Each row is a point on a landscape with many valleys, with its height.
From any point a ball takes the steepest step (drop divided by distance) to one of its 2 nearest points. It stops when none of these is lower. Distance is the straight distance between rows; heights are no part of it.
K_705: [167  69  98 117  93 185 168  97 125 116 118  93 146  95 173  82  98 138
 129 110 165 124  78  95 131 109  98]  height 37.7
K_843: [107 117 100 162 147 145 158 112 163 153  99 175 116 128 122 152 115  99
  76 128  64 117 163 125 125 132 139]  height 25.7
K_738: [ 93  91 149 139  86 104  67 214 122  93 139 140 141 134  98 136 102 158
 103  94 125 130 191 106 136 105 162]  height 76.1
K_61: [ 95 110 108 103 123 194 194  83 104 145 137 147 125 136 120 122 100  88
 141 142  48 119  94 105 142 158 138]  height 79.3
K_337: [132  88 117 149 173  75 151  71 150 128 152 120 165 124 150 176  97 127
  92 147 170 166 144  99 149  73  91]  height 13.5
K_349: [189  82 107 130  90 193 145 136 134 132 101 101 132  74 178  66 114 147
 108 119 165 110  97 103 104 106 113]  height 35.4
K_239: [208 164 135 133 161 142 114  97 160 128 135 119 131 127 150  67 157 137
 124 131 193  98  99 134 106 126 101]  height 27.0
K_888: [185 111  92 177  92 157 106 136 159 102  60 127 129 112 136 110 134 158
  75  74 164 103 118 173  94 126 141]  height 53.8
K_541: [172  79 121 120 134 109 160 105 129  76 174 105 170 117 123 129 106 127
 168 121 182 183 114 129 140  71 115]  height 54.0
K_537: [ 80 104 161 121 132 146  93 154 101 186 129 119 139 104 132 142  97 144
 100 123 122 114 133  62 121 149 134]  height 27.9
K_39: [ 78 137 155 152  98  81  67 176 103 116 105 139 109 172 108 134 155 157
 123 117 136 130 146 154 147 160 133]  height 33.8
K_706: [145  83 112 162 172 109 178  51 149 135 136 114 148 145 174 154 100 119
  69 120 156 167 119  94 142  80  84]  height 21.8
K_42: [ 76 119 103  91 120  88 108  99 120 107 128  96 120 101  94 207  83 179
 134 170 133 168 110 120 140 143 133]  height 40.4
K_259: [101  96 146 105 104 181 113 157 113 171 147 110 144  96 143 113 107 146
 143 124 124 116 122  69 122 126 129]  height 30.8
K_333: [109 148 136 137 163  99 108 126 129 159 136 131 131 117 142 167 116 140
 121 144 149 125 147 106 135 119 111]  height 55.8
K_6: [ 89 106 170 142 109  97  67 126 112 146 124 125 136 171 155  94 170 136
 103 121 192 114 137 130 139 128  57]  height 53.2
K_908: [109 122 152  87 137  89  91 158 119 134 184  99 158  92 121 175 101 166
 142 159 178 138 153  60 142  86 113]  height 19.2
K_861: [170  78 106 105 133  91 156 105 133  68 169 116 156 105  81 139  91 127
 188 137 169 203  93 137 143  89 150]  height 50.3
K_29: [148  97 127 188 158 137 131 140 159 152 115 169 140 129 182 128 119  88
  43  81 126 101 180  77 106  98 110]  height 35.3
K_138: [174 145  87 158 148 164 133  76 150 145  70 132 119 125 181 111 132 112
  70 103 160 105  92 141 101 144 104]  height 56.6
K_587: [109 114 129 153 102 145 101 156 107 146  94 149 114 153 130 109 149 146
 120  98 103  97  94 140 120 177 142]  height 64.5
K_485: [104 165 102 131 121 135 137 127 120 141  84 143  89 135 103 152 128 117
 137 134  42 131 104 158 122 176 155]  height 69.5
K_944: [123 126 127 195 178  99 127 148 152 155 123 174 134 153 166 145 130  81
  67 112 125 106 187 106 126 106 111]  height 39.0
K_5: [ 75  78 172 101  73 119  54 171 113 123 129 115 141 147  95 103 132 176
 126 109 134 125 134 102 147 126 124]  height 73.4
K_210: [156 114 150 100 138 160 138 132 115 136 177 106 157 101 149  98 122 136
 169 143 156 114 118  56 125  96 105]  height 44.5
K_831: [115 150 138 149 110  92  97 108 120 132 113 114 109 147 138 121 174 139
 140 141 185 134 117 181 143 147  70]  height 20.1
K_740: [181 163 129  92 125 179 165 120 123  98 138 107 118  66 103  83  95 122
 197 150 102 117  83 100 104 140 184]  height 78.0
K_346: [146  98 109 114 129 116 158 150 142 106 161 120 155  98 142 141  90 145
 133 125 127 143 162 117 125  68 134]  height 32.4
K_36: [ 84 135 118 101 166 114 151 106 167 155 145 134 115  97  91 188  80 131
 111 194  70 159 144  76 159 120 159]  height 56.2
K_318: [199 108 131 108 113 184 166 134 137 107 147 109 139  94 166  55 123 125
 150 121 153 116 129 104 111  89 142]  height 40.2
K_51: [161 129  86 140 112 130 159 145 174  70 110 159 127 148  91 136 136 112
 117  88  94 136 172 208  95 119 173]  height 45.8
K_553: [103 185 164 166  89  77  74 116  94 142 107 102 107 143 131 127 206 110
 142 154 169 129 125 160 150 140  72]  height 26.6
K_439: [ 96 185 169 159 113  88  52 169 109 160  80 107  81 121 121 136 169 150
 138 152 113 123 108 132 126 193 156]  height 55.9
K_703: [134 190 105 195 155 125 121 100 148 196  52 142 104  96 176 142 138  95
  85 150 106 109 108 141 108 178 116]  height 65.1
K_300: [121 217 117 177 149 111 111 123 137 179  62 131  93  85 141 139 129 110
 110 157  88 127 108 145 109 190 149]  height 63.0
K_252: [ 91 126 125 148 162  70 116  82 103 161 133 120 133 133 176 185 132 114
  97 157 205 134 133 113 162 119  68]  height 20.4
K_117: [168 169  99 131 111 176 148  88 132 120  79 138  97 140 129 104 148 132
 140 115 107 102  71 208 106 176 141]  height 72.8
K_162: [129  96 139 158  93 102  96 220 146  96 129 135 150 117 116 123 121 164
 104  83 158 120 192 120 112  95 145]  height 77.3
K_542: [120 129 111  88 124 146 170  99 111  90 168 134 128 161  92 128 118 118
 164 132  97 141 104 153 140 148 136]  height 85.9
K_708: [152  64  89 131  40 170 130 169 130  88  70 128 126 102 118  88 124 171
 113  77 117 128 108 162 109 132 150]  height 68.8
K_114: [ 76 148 167 128 116  89  78 136  90 162 136 119 130 172 147 113 170 109
 123 152 169 110 140 117 167 131  70]  height 50.8
K_110: [113 102  82 180 144 114 138  74 150 144  72 129 118 142 162 150 122 118
  49 104 155 140 115 139 126 153  84]  height 61.2
K_255: [145  63  87 132 127 153 176 106 153 120 126 114 150  90 159 136  81 134
  99 129 125 150 132 103 131  82 112]  height 32.2
K_183: [150  95 138 106 157  91 176 105 131 111 197 138 151 123 126 142  97  99
 165 140 109 155 158  84 141  62 143]  height 63.2
K_540: [ 86 129 172  65 119 182 145 165  80 141 170 135 110 157 113 108 134  98
 164 131  47 100 141  89 128 146 165]  height 67.8
K_628: [213 173 133 111 159  98 104  86 144  95 143 104 126  66  97 101 135 158
 180 166 190 117  80 138 119 114 153]  height 57.1
K_590: [170 114 152 119 127 191 163 135 130 148 160 117 144  86 169  80 127 113
 144 130 145  98 130  63  99  94 115]  height 42.4
K_676: [ 53 136 177  90 129 110  70 183  93 161 139 129 119 156 114 151 118 136
 129 141 101 130 159  89 150 142 159]  height 59.4
K_549: [103 201 151 163 116  51  84 141  98 138 129 115 113 152 119 158 197  97
 142 163 160 137 162 160 145 117  91]  height 32.5
K_977: [ 59 133 123  85 152  92 128 109 119 144 145 132 131 122 105 200  73 124
 109 178  92 152 144  81 160 132 133]  height 59.5
K_613: [ 71  86 126 132  91 107 116 167 110  89 126 158 146 207  99 150 127 103
  96  80 113 137 169 167 155 136 151]  height 54.2
K_421: [135  77 135 127 151 171 156 104 112 146 167 118 161 165 189 104 123  99
 101  97 169 115 130  66 137  93  75]  height 52.2
K_295: [154  93  91 174  91 144 137 163 162  75  98 155 149 139  99 127 134 119
  91  57 117 138 163 200 105 127 162]  height 49.7
K_406: [166 174 126  89 137 152 124 119 131 116 132 109 118  77 104 118 107 158
 182 152 107 130  84 108 107 148 166]  height 76.7
K_897: [106 109  81 156 127  84 144  80 154 110 107 132 125 142 122 191 115 123
  94 131 136 174 138 195 142 141 112]  height 68.2
K_62: [105  72 100 150 120 155 192 135 179 149 115 150 115  83 107 157  93 116
  84 156  67 145 186  75 132  93 171]  height 50.1
K_792: [126 154 117 122 135  97 123  71  95 126 128 105 106 116 117 144 130 153
 160 176 169 138  62 141 152 168 101]  height 39.3
K_196: [ 84 115 100 116 116 117 116 110 148 132 100  93 130  63  99 194  65 179
 115 159 115 156 116  99 129 149 137]  height 45.6
K_711: [183 158 166 130 172  73  94 115 147 127 164 133 132 137 137  98 187 146
 138 136 223 118 144 129 119  90  78]  height 16.5
K_734: [118  99 144 139  84 149  83 174 119 102 107 148 122 151 103  81 171 161
 128  84 115 100 126 149 120 155 138]  height 66.1
K_893: [139 176 140  85 170 111 142 153 146 119 173 134 123 116 107 157 115 108
 158 157  74 134 173  92 113 103 166]  height 41.7
K_534: [ 97  76 115  79  96 146 156 132 107  93 177 118 148 122 104 135  86 138
 163 133 114 153 117 107 150 107 136]  height 82.2
K_538: [156 198 115 184 160 106 127  94 149 158  75 135 112 113 169 138 154 105
 106 147 152 111 123 149 114 146 105]  height 66.8
K_530: [134  88 154 137 116 141 110 174 142 122 141 123 162 137 147  94 149 130
 122  87 175 109 174 104 117  83 101]  height 57.3
K_369: [204 146 121 125 147  90 130 109 152  89 155 117 147 100 119 139 126 165
 147 131 200 152 125 149 109  75 135]  height 52.4
K_642: [ 81  74 177  90  75 156  55 148 106 156 126 116 138 126 113  82 145 187
 140 124 115 113 109  82 128 138 119]  height 72.5
K_610: [148 119  95 169 121 136 146 116 142 110  93 152 128 177 136 123 155 108
  99  73 139 138 124 206 117 152 123]  height 67.1
K_251: [132 231 147 144 145 111  99 147 116 168  90 121  81 109 122 137 154 123
 155 167  84 128 104 146 118 184 142]  height 60.1
K_872: [160 173 116 139 146 154 135 107 136 132  95 133 118 132 141  98 155 129
 130 117 139  92  93 170 117 149 115]  height 71.5
K_388: [121 105  98 163 126  97 142 108 159  94 114 156 142 186 115 167 139 111
 106 102 148 184 144 222 132 132 123]  height 72.4
K_302: [128 110 114 114  85 142 136  82  94 112 126 103 125 174 117  95 154 134
 152 118 162 155  56 184 152 177  87]  height 54.4
K_975: [ 92 222 164 131 147  51  91 162  99 158 139 122 109 139 121 168 166 107
 148 179 128 131 168 130 153 123 111]  height 38.3
K_435: [142 169 128  86 157  90 132 156 149  94 165 124 121 123  90 168 123 139
 164 142 108 145 162 131 122 118 159]  height 38.0
K_579: [117 146 134  92 155 125 145 109 109 136 172 122 127 125 113 138 107 123
 166 166 128 127 103  91 156 139 123]  height 65.4
K_649: [ 59 107  91 137 104 129 160  88 109 153  99 148 113 174 120 154 106  98
 100 144  57 145 110 145 178 166 119]  height 75.3
K_367: [139 153 103 115 126 107 137  56 112  90 127 106 112 124  93 131 124 142
 177 161 156 153  50 180 155 169 131]  height 44.8
K_746: [ 84 141  85 146 122 117 149  91 128 141  90 137 102 139 117 168 112 116
 120 144  84 128 109 163 145 171 130]  height 72.3
K_635: [159  67 115 107 103 164 148  93 116 102 155  90 159 132 145  74 122 132
 143 111 186 150  82 109 137 100  91]  height 40.7
K_270: [118 198 121 141 131 114 137  87  97 143 108 109  97 119 139 136 155 123
 155 173 129 121  82 150 150 175  96]  height 33.3
K_661: [ 79 112 114 148 132 146 136 125 122 169 100 170 110 138 111 153 107 104
  90 129  45 127 146 116 138 164 156]  height 29.8
K_597: [123 124 163 103 155  95 140 178 131 107 193 145 154 154 113 156 125 102
 141 121 117 129 203 114 122  57 148]  height 48.6
K_35: [104 115 138  98 105 176 116 160 128 162 113 105 117  82 112 143  94 149
 130 126  72 135 114  90  94 150 168]  height 37.6
K_436: [ 97 119 110 153 130 145 125 118 147 189  84 141 126  82 123 163  83 126
  76 125  83 127 119  90 120 167 135]  height 51.2
K_386: [ 49  95 134  72  99  83  89 135  92 117 143  97 122 135  91 200  96 181
 136 148 132 163 122 118 162 139 143]  height 32.9
K_656: [104 175 121 145 136 121 136 155 117 133 110 151 111 169 124 132 158  94
 144 116  87 107 146 164 120 158 135]  height 82.5
K_422: [156 139 146 146 113 120  97 217 152 100 128 144 130 114 107 118 140 142
 125  95 126 116 202 136 101  99 164]  height 78.4
K_818: [164  94  80 120  83 152 154 124 146  84 107  98 152  91 121 119  99 166
 135 114 149 163 101 177 119 118 146]  height 66.9
K_285: [128 157 108  98 111 165 134 139 120 113  99 123  90 132  89 138 126 148
 157 127  39 123  87 163 119 187 181]  height 67.0
K_94: [208 133 112 119 152 156 164  74 130 107 132 102 137  56 128  74  89 102
 189 159 144 111  71  93 123 113 160]  height 61.5
K_90: [144 127 143 133 143 137 129 167 147 154 142 121 143  57 141 134  99 136
 125 132 128 113 167  74  90  94 142]  height 43.5
K_775: [108  87 123 102  92 174 149 106  81 121 143 125 138 195 125  80 145 116
 151 115 129 128  69 162 164 155  95]  height 58.1
K_429: [132 108  83 155 131 146 168  98 147 119  96 151 135 173 150 129 142  80
  83  98 103 131 131 172 134 146 106]  height 65.2
K_447: [159 163 180 115 175  86  85 144 146 142 178 139 139 117 139 117 162 145
 134 134 198 106 162  89 120  82  84]  height 10.7
K_729: [110 118 132 109  87 177 135 139  92 139 129 142 123 190 125  76 172 118
 145 108  86 102  94 155 144 166 115]  height 61.0
K_511: [178 116 117 122 121 170 165 121 131 109 153 124 141 120 140  95 134 121
 131 105 132 112 129 130 110 103 124]  height 37.9
K_887: [140 113  96 187 171 150 187  92 184 159  89 176 110 129 140 139 129  88
  46 122  83 117 171 123 138 113 138]  height 29.1
K_290: [ 95 138 134 116 106 125 104 183 103 103 108 136  98 178  88 133 147 130
 148 112  70 125 139 164 148 174 173]  height 61.1
K_669: [ 81  96 107  90 109 143 155 114 119 109 156 123 146 156  97 156  96 130
 140 124 102 150 117 144 156 137 134]  height 84.0
K_440: [ 48  97 160  89 101 128  77 174  82 147 109 115  99 155 113 146 133 160
 138 133  76 138 102 108 152 173 167]  height 44.7
K_988: [133 180 150 125 173 127 135 149 156 158 146 141 117  88 119 154 105 101
 126 143  85 122 159  88 101 119 158]  height 45.1
K_789: [155 149  91 190 168 111 146  61 149 142  70 126 101 140 188 137 142 104
  57 113 175 121 107 151 117 133  76]  height 58.8
K_135: [104 103 172  79  95 170  92 139 109 140 141 126 128 153 118  78 147 155
 159 123 111 104 102 107 134 146 108]  height 71.6
K_733: [116 153 138  93 102 157 130 161 102 108 120 129  82 179  89 113 164 132
 174 123  43 120 100 175 128 182 161]  height 64.1
K_699: [ 85 132 118 144 150 111 122 117 141 167 111 142 115 114 131 182  98 130
  90 144 105 127 137 113 132 144 128]  height 53.5
K_937: [158 188 123 113 134 153 117  90 132 130 102 120 105  80 115 111 133 159
 156 151 135 111  70 146 114 166 139]  height 75.4
K_170: [113  81 143 125 136 145 137 104 108 147 167 120 159 189 163 106 146 102
 115 101 198 135 112 114 155 108  62]  height 48.7
K_938: [ 87 101 107 150 124 127 104 118 149 173  85 115 126  60 122 179  71 175
  80 139  98 156 114  81 115 151 149]  height 48.8
K_338: [147  75 125 159 148 129 154 129 145 121 146 148 156 184 162 134 137  88
  85  76 163 140 162 151 119  94 109]  height 57.2
K_582: [ 60 175 189  82 144 106  84 181  86 186 142 104 102 137 124 154 117 123
 143 160  89 143 135  89 156 170 157]  height 61.3
K_959: [165 120 158 106 153 119 139 105 117 115 202 112 162 129 130  84 134 127
 164 128 171 124 119  86 137  88 105]  height 46.7
K_345: [197 107  84 124 113 143 160  92 145  73 122  93 150  90 124  93 100 155
 152 129 190 153  67 156 122 109 144]  height 65.0
K_919: [127  80 139 132 148 135 160 127 123 133 177 145 172 178 153 143 127  89
 116  95 126 129 171 123 145  80 117]  height 54.1
K_172: [139 202 141 132 124 109  70 147 136 124  71 125  73 109 102 134 153 166
 149 138 111 113 109 171  98 182 167]  height 77.0
K_516: [156  88 118 149  58 162  86 176 141  86  73 139 114 121 105  86 155 179
 108  72 112 106 113 162 102 143 160]  height 67.5
K_657: [158  96 100 185 160 148 169 113 172 143 102 160 130 117 161 133 120  96
  53  92 107 114 164 108 113  86 123]  height 32.1
K_505: [171 204 119 134 134 160 124 111 120 139  82 132  90 114 125  91 154 142
 155 154 102 101  67 181 106 188 156]  height 74.0
K_739: [202 172 113 125 131 155 136 113 161 107 108 115 126 108 128  94 138 149
 140 119 147  95 101 178  94 132 151]  height 72.7
K_130: [ 56 120 152 115  87 131  91 146  74 168  96 116  98 163 127 135 153 143
 153 144  79 122  75 124 159 190 144]  height 48.4
K_53: [135 142 127 144 108 174 133 145 112 141 106 155 112 160 134  87 163 106
 135  93 104  89 120 170 122 170 119]  height 62.9
K_87: [ 98 149 121  85 159  77 126  96 108 123 159 115 123 123 102 183  88 131
 157 185 116 150 112 100 168 148 127]  height 62.8
K_524: [ 93 122 126 143 121  97  90 133 116 120 105 134 116 133 119 166 136 156
 118 113 149 118 137 152 135 157 118]  height 38.5
K_230: [112  86 149 123 141 118 143 163 134 129 176 144 163 149 150 143 112  95
 112 103 132 110 207  90 123  60 133]  height 51.5
K_354: [201 161 124 103 149 127 125  70 135 107 139  82 134  53 107  88 111 140
 186 163 171 113  57  93 123 120 151]  height 59.3
K_570: [177 100 114 148 142 167 175 114 149 120 120 133 143 115 166 112 133 106
  94  91 119 108 146 117  96  91 127]  height 35.2
K_545: [138 188 113 122 152 130 160 134 149  99 131 158  90 141 101 135 129  96
 144 134  53 124 153 173 109 152 170]  height 37.8
K_148: [132 160 134 141 167  68 125 110 130 128 154 131 125 140 142 165 137 125
 133 155 175 135 139 147 135 117  96]  height 58.7
K_26: [131  63  78 128  56 145 124 143 139  82  85 105 145 106 111 116 110 178
 121  84 146 152 106 180 124 126 138]  height 68.6
K_373: [184 128 152 115 146  91 124 121 136  99 176 114 161 123 116 102 148 145
 161 125 202 150 119 131 130  83 107]  height 49.4
K_357: [128  65  97 122 121 117 183 138 154 122 139 116 141  74 167 136  67 142
 122 152 115 143 159  84 132  62 132]  height 36.0
K_532: [ 87  96 113 141  93 109 108 134 111 106 111 128 120 170 104 148 147 144
 127  99 143 141 130 185 142 153 125]  height 43.2
K_790: [181 128  96 150 126 171 116 106 150 122  68 120 122 125 152  93 148 144
  84  84 189  99  93 154  94 138 109]  height 55.4
K_898: [133 216 133 184 142 106 135 109  98 165 110 113 129 144 171 126 183  73
 139 156 151 109 123 132 141 128  81]  height 25.8
K_208: [175 106 134 116 116 191 120 110 136 153 116  95 147  86 168  64 135 150
 117 125 185 100  81  78 114 121  89]  height 33.0
K_588: [152  98 121 135 134 168 172 144 154 153 123 133 141  64 175 117  95 116
 108 131 103 119 167  75  88  94 144]  height 45.7
K_684: [169  60 122 117 131 117 192 106 119  80 183 130 175 148 121 124 102 100
 159 121 136 198 129 125 144  66 139]  height 57.4
K_95: [142 118 143 108 134 215 160 108 106 168 140 134 141 112 162  92 130 114
 135 115 116  87  95  80 119 145 114]  height 81.8
K_644: [127 120  88 112 100 133 157  69 103  94 122 118 131 153 104 130 115 139
 162 135 132 164  59 187 152 174 122]  height 49.6
K_23: [ 51 112 154  75 102 104  95 118  76 130 150 109 126 164 118 146 122 151
 158 161 152 144 107 127 181 140 114]  height 44.3
K_306: [151 161 140 144 148  96 117 180 152  96 154 156 122 148  99 128 151 123
 132  99 125 111 195 161 100 102 162]  height 79.7
K_494: [ 70  93 100 102 128 162 172  90 106 154 135 143 124 158 112 149  93  93
 107 147  47 129 120 112 170 150 130]  height 77.7
K_748: [101 104  97 175 128  91 122  92 129 120  98 121 132 165 150 159 129 116
  84 118 167 148 133 178 139 150  87]  height 64.2
K_572: [144 142 115 151 146 134 111 121 144 141 102 136 122 118 145 132 144 146
 113 120 162 103 127 143 115 135 110]  height 70.3
K_760: [ 78  97 172 109 106 132  68 196  99 160 138 105 140  93 122 139  93 164
 113 135 125 121 153  53 128 125 154]  height 25.2
K_900: [ 84 103 154 111 107 138 118 183  99 103 136 160 127 184 103 123 140 107
 120  93  85 115 161 151 142 141 167]  height 58.2
K_45: [ 56  98 123 129 103 148 118 143  84 152  96 159 116 167 130 146 119 103
 105 125  51 120 118 120 153 172 157]  height 35.0
K_869: [129  77 113 149 133 142 185 148 177 152 116 145 124  71 149 135  84 110
  81 147  89 133 196  63 105  66 155]  height 47.9
K_370: [125 110 143 116 104 192 125 158 121 187 124 103 136  59 144 102 106 138
 123 115  98 114 109  63  93 145 154]  height 33.9
K_867: [108 102 145  82  93 200 152 155  82 119 159 133 135 146 117  88 133 110
 161 112  79 108 133 111 120 135 141]  height 69.3
K_704: [116 135 139 118 119 141 113 192 139 153 128 115 129  72 126 140  93 144
 129 123 101 135 164  90  95 127 172]  height 41.0
K_495: [171 200 147 143 142 118  81 177 157 112  87 146  84 107  93 108 158 156
 136 116 114  96 139 173  86 158 172]  height 75.8
K_960: [ 79  63 151 123  68 112  71 190 105  95 133 138 146 170  94 124 138 156
 103  92 136 127 161 128 154 114 154]  height 74.7
K_265: [163 184 127 139 170 157 174 128 161 131 123 174  99 116 119 128 140  82
 131 135  53 101 146 146  96 135 167]  height 41.5
K_47: [135  51 135 109 111 156 139  92 116 113 178 102 179 174 157  84 137 129
 124  94 206 167  97 113 144  98  70]  height 44.6
K_379: [173 104  95  98 108  80 150 132 146  68 151 105 144  73  95 148  87 167
 163 152 169 183 114 157 135  93 148]  height 45.2
K_573: [100 167 140 187 165  72 111 148 117 175 123 156 140 159 176 148 153  80
  96 140 136 103 183 117 140 116  95]  height 43.1
K_371: [165 162 129 175 174  99 125 109 144 135 114 129 124 133 168 127 151 119
  96 127 187 113 141 145 116 121  98]  height 68.7
K_343: [140  72  97 161 117 143 157 123 158  89 116 161 154 188 124 129 135 102
 100  73 133 175 152 209 106 123 127]  height 69.2
K_463: [ 98 153 150 110 158 109  89 163 128 151 140 132 116 132 116 157 117 144
 137 135 107 123 157  99 129 141 139]  height 57.6
K_741: [142 139 111 121 144 162 181  98 130 114 142 149 119 150 114 111 135  92
 140 132  77 117 118 164 130 139 142]  height 85.1
K_664: [ 93 105  96 130 142 137 170 102 173 170 116 135 114  86  95 177  92 133
  76 166  70 147 149  81 142 127 156]  height 53.1
K_883: [128 111 119 101 115 215 182  91  87 147 153 124 130 121 137  90 113 101
 166 127  85 108  74  86 133 167 121]  height 80.7
K_817: [213 101 105 125 126 160 166  83 135  94 122  87 142  86 145  57  97 130
 167 137 177 134  69 116 119  95 145]  height 63.5
K_543: [108 148 125 120 142 143 143 135 115 132 144 146 121 147 128 129 137 110
 140 124 100 111 127 138 136 140 130]  height 83.9
K_228: [140 184 150 147 154 118 107 174 134 126 133 163 112 160 118 111 171 109
 139 118 120 101 166 153 106 136 131]  height 81.1
K_201: [ 68 169 177  84 146 137 120 151  80 191 152 127 124 155 140 128 120  90
 154 160  86 123 132  82 153 153 140]  height 63.6
K_150: [ 53  80 142 132  88 127  86 175  84 134  95 151 118 173 125 144 121 143
  99 116  59 128 101 107 152 176 179]  height 40.0
K_14: [200 178 114 150 138 148 122 143 181  97  90 133 119  91 124 121 139 148
 122 119 130  97 139 169  70 109 185]  height 73.9
K_25: [ 99  95 116 131  93 111 116 153 137  87 126 145 146 168  87 161 118 134
 110  92 123 161 161 191 134 138 153]  height 48.9
K_326: [176  94 150 138 165 108 197  89 126 102 185 143 159 154 130 130 117  86
 133 114 120 165 152 122 133  60 137]  height 60.4
K_342: [ 60 164 158 152 100 109  78 158  80 182  84 100  93 131 126 138 165 125
 144 163  76 133  86 119 143 188 141]  height 52.6
K_496: [166  84 122 161 125 146 150 157 160  89 126 154 154 167 146 111 139  98
  89  49 148 137 173 162 101  86 134]  height 60.0
K_603: [124 147 166 115 115  73  72 131 140 105 154 141 131 158 102  99 184 157
 156 132 190 142 146 179 119 127  88]  height 20.5
K_627: [123 129 166 109 162  92  94 140 114 147 182 127 151 121 137 153 134 151
 128 146 186 119 155  74 139  80  85]  height 15.3
K_841: [ 93 155 162  83 156 155 163 143  98 159 184 142 117 149 125 132 119  82
 156 148  64 113 148  80 125 139 151]  height 66.0
K_179: [111 125 131 102 165 108 152 107 130 132 175 135 146 120 123 162  94 107
 144 160 111 132 144  78 148  87 131]  height 65.5
K_620: [184 174 148 152 121 155 100 175 163 104  90 142 114  92 105  97 147 151
 118  92 127  89 148 160  75 126 157]  height 74.9
K_877: [145  60  99 149 135 142 180  89 145 132 137 125 158 134 179 124 107 109
  77  95 145 155 129 100 127  69  93]  height 27.8
K_248: [175 174 102 128 133 152 169 149 162  75 118 160 107 138 103 123 141 104
 140  98  78 115 151 205  82 138 177]  height 42.1
K_323: [141 241 135 170 132 103 119 103  98 144 103 105 100 116 149 125 185 105
 165 176 142 114 103 150 138 151  88]  height 27.7
K_151: [183 144 157 133 145 185 118 114 136 148 133 123 133 112 163  62 162 138
 127 122 163  79  98 103 105 128  96]  height 30.2
K_353: [110 181 137 117 125  90  90 156 124 112  99 116  87 140  89 153 150 163
 156 137 114 128 123 162 125 177 147]  height 78.5
K_768: [121 182 136 160 154  91 116  85 107 158 111 111 121 126 169 146 158 110
 127 168 182 118 116 135 144 135  63]  height 19.1
K_399: [125 209 168 139 133  98  79 157 120 158  99 120  92 123 126 114 181 150
 155 161 123 115 124 136 121 165 125]  height 57.9
K_490: [ 71  82 132  66 100 107 108 121  89 100 163  99 151 149  86 161 109 167
 150 145 154 166 101 130 169 129 122]  height 39.4
K_368: [ 95 147 124 153 141  96 122  67  91 160 129  96 120 125 182 163 131 109
 122 173 191 137  85 103 161 142  52]  height 9.9
K_569: [135 164 132 134 188  71 150 105 139 141 167 153 134 157 146 153 124  92
 128 152 124 130 158 124 145  94 104]  height 62.0
K_186: [149 188 107 113 153  97 145 125 158  98 136 146 101 134  92 154 127 127
 158 142 104 136 136 172 115 136 166]  height 32.3
K_698: [129  93 113  75  94 169 169 136 105  94 162  98 139  78 107 113  71 128
 187 154 100 142 112  89 141 119 152]  height 80.6
K_139: [137  90  83 105 111  86 147 138 159  85 156 114 157  98 114 162  82 160
 140 141 137 186 156 147 129  67 137]  height 38.6
K_461: [203 158 118 109 123 108 107 117 159  85 130 107 137  71 105 107 131 187
 159 149 203 133 106 142 113 100 132]  height 54.9
K_907: [133 119 123 161 182  57 133  67 147 136 136 124 133 133 162 190 126 129
  88 145 197 156 135 126 135  94  69]  height 23.9
K_169: [125 146 174 111 102  80  55  99 142 122 123 114 112 129 126  86 185 163
 145 144 181 128 115 158 129 143  65]  height 12.2
K_317: [127 114 168  77  94 206 130 143 105 132 159 129 119 142 107  50 156 130
 178 116  91  93 110 104 125 141 121]  height 70.6
K_971: [106  77 154 136 105 132  83 148 125 143 139 129 154 157 148  97 142 159
  98  97 177 109 140  99 141 112  79]  height 55.3
K_701: [132  95  85 151 143 139 157  83 144 134 102 131 140 131 143 144 112 123
  83 109 133 132 111 147 136 130 104]  height 63.3
K_509: [177  98  85 157 103 170 138 139 151  93  82 138 141 130 140 100 131 120
  88  58 149 132 135 185  95 116 137]  height 52.3
K_915: [129 169 151 115 183  98 152 147 133 124 189 163 134 156 121 152 131  89
 148 134  97 126 179 116 125  89 139]  height 45.4
K_157: [167  87 134 160 116 154 131 185 158 104 126 139 149 126 153  90 147 118
 106  75 154 112 192 130  94  74 133]  height 59.2
K_146: [162 117 124  97 121 160 185 116 126  94 161 114 137  79 114  95  98 110
 185 142 104 125 115  90 115 114 166]  height 79.4
K_393: [181 173 159 132 147  98  94  86 147 125 142 131 120 133 147  84 173 143
 146 147 210 112 104 143 127 138  83]  height 22.8
K_322: [154 201 130 134 177 136 156 121 173 165 125 146  94  88 114 145 114  96
 124 161  59 125 153 119  92 148 174]  height 44.9
K_528: [ 99 108 156  95 117 122  90 179 132 158 158  92 142  67 131 140  83 176
 140 154 156 136 165  55 126  99 125]  height 22.3
K_525: [101 193 140 158 170  50  87 160 120 161 131 142 120 142 146 181 147  97
 123 160 146 119 181 107 143 113 109]  height 42.5
K_387: [ 58 146 162  90 115  97 100 126  68 150 151 122 139 177 144 133 147 109
 150 162 140 122 123 122 191 132  95]  height 48.1
K_78: [ 95 134 166 118 112  75  71 164 122 116 146 141 123 181  89 124 174 142
 143 123 156 136 161 180 143 136 115]  height 28.0

Where does a ball stop that starts at each point below?
K_883 | K_169
K_579 | K_447
K_117 | K_843
K_708 | K_368
K_620 | K_843
K_345 | K_843
K_170 | K_447
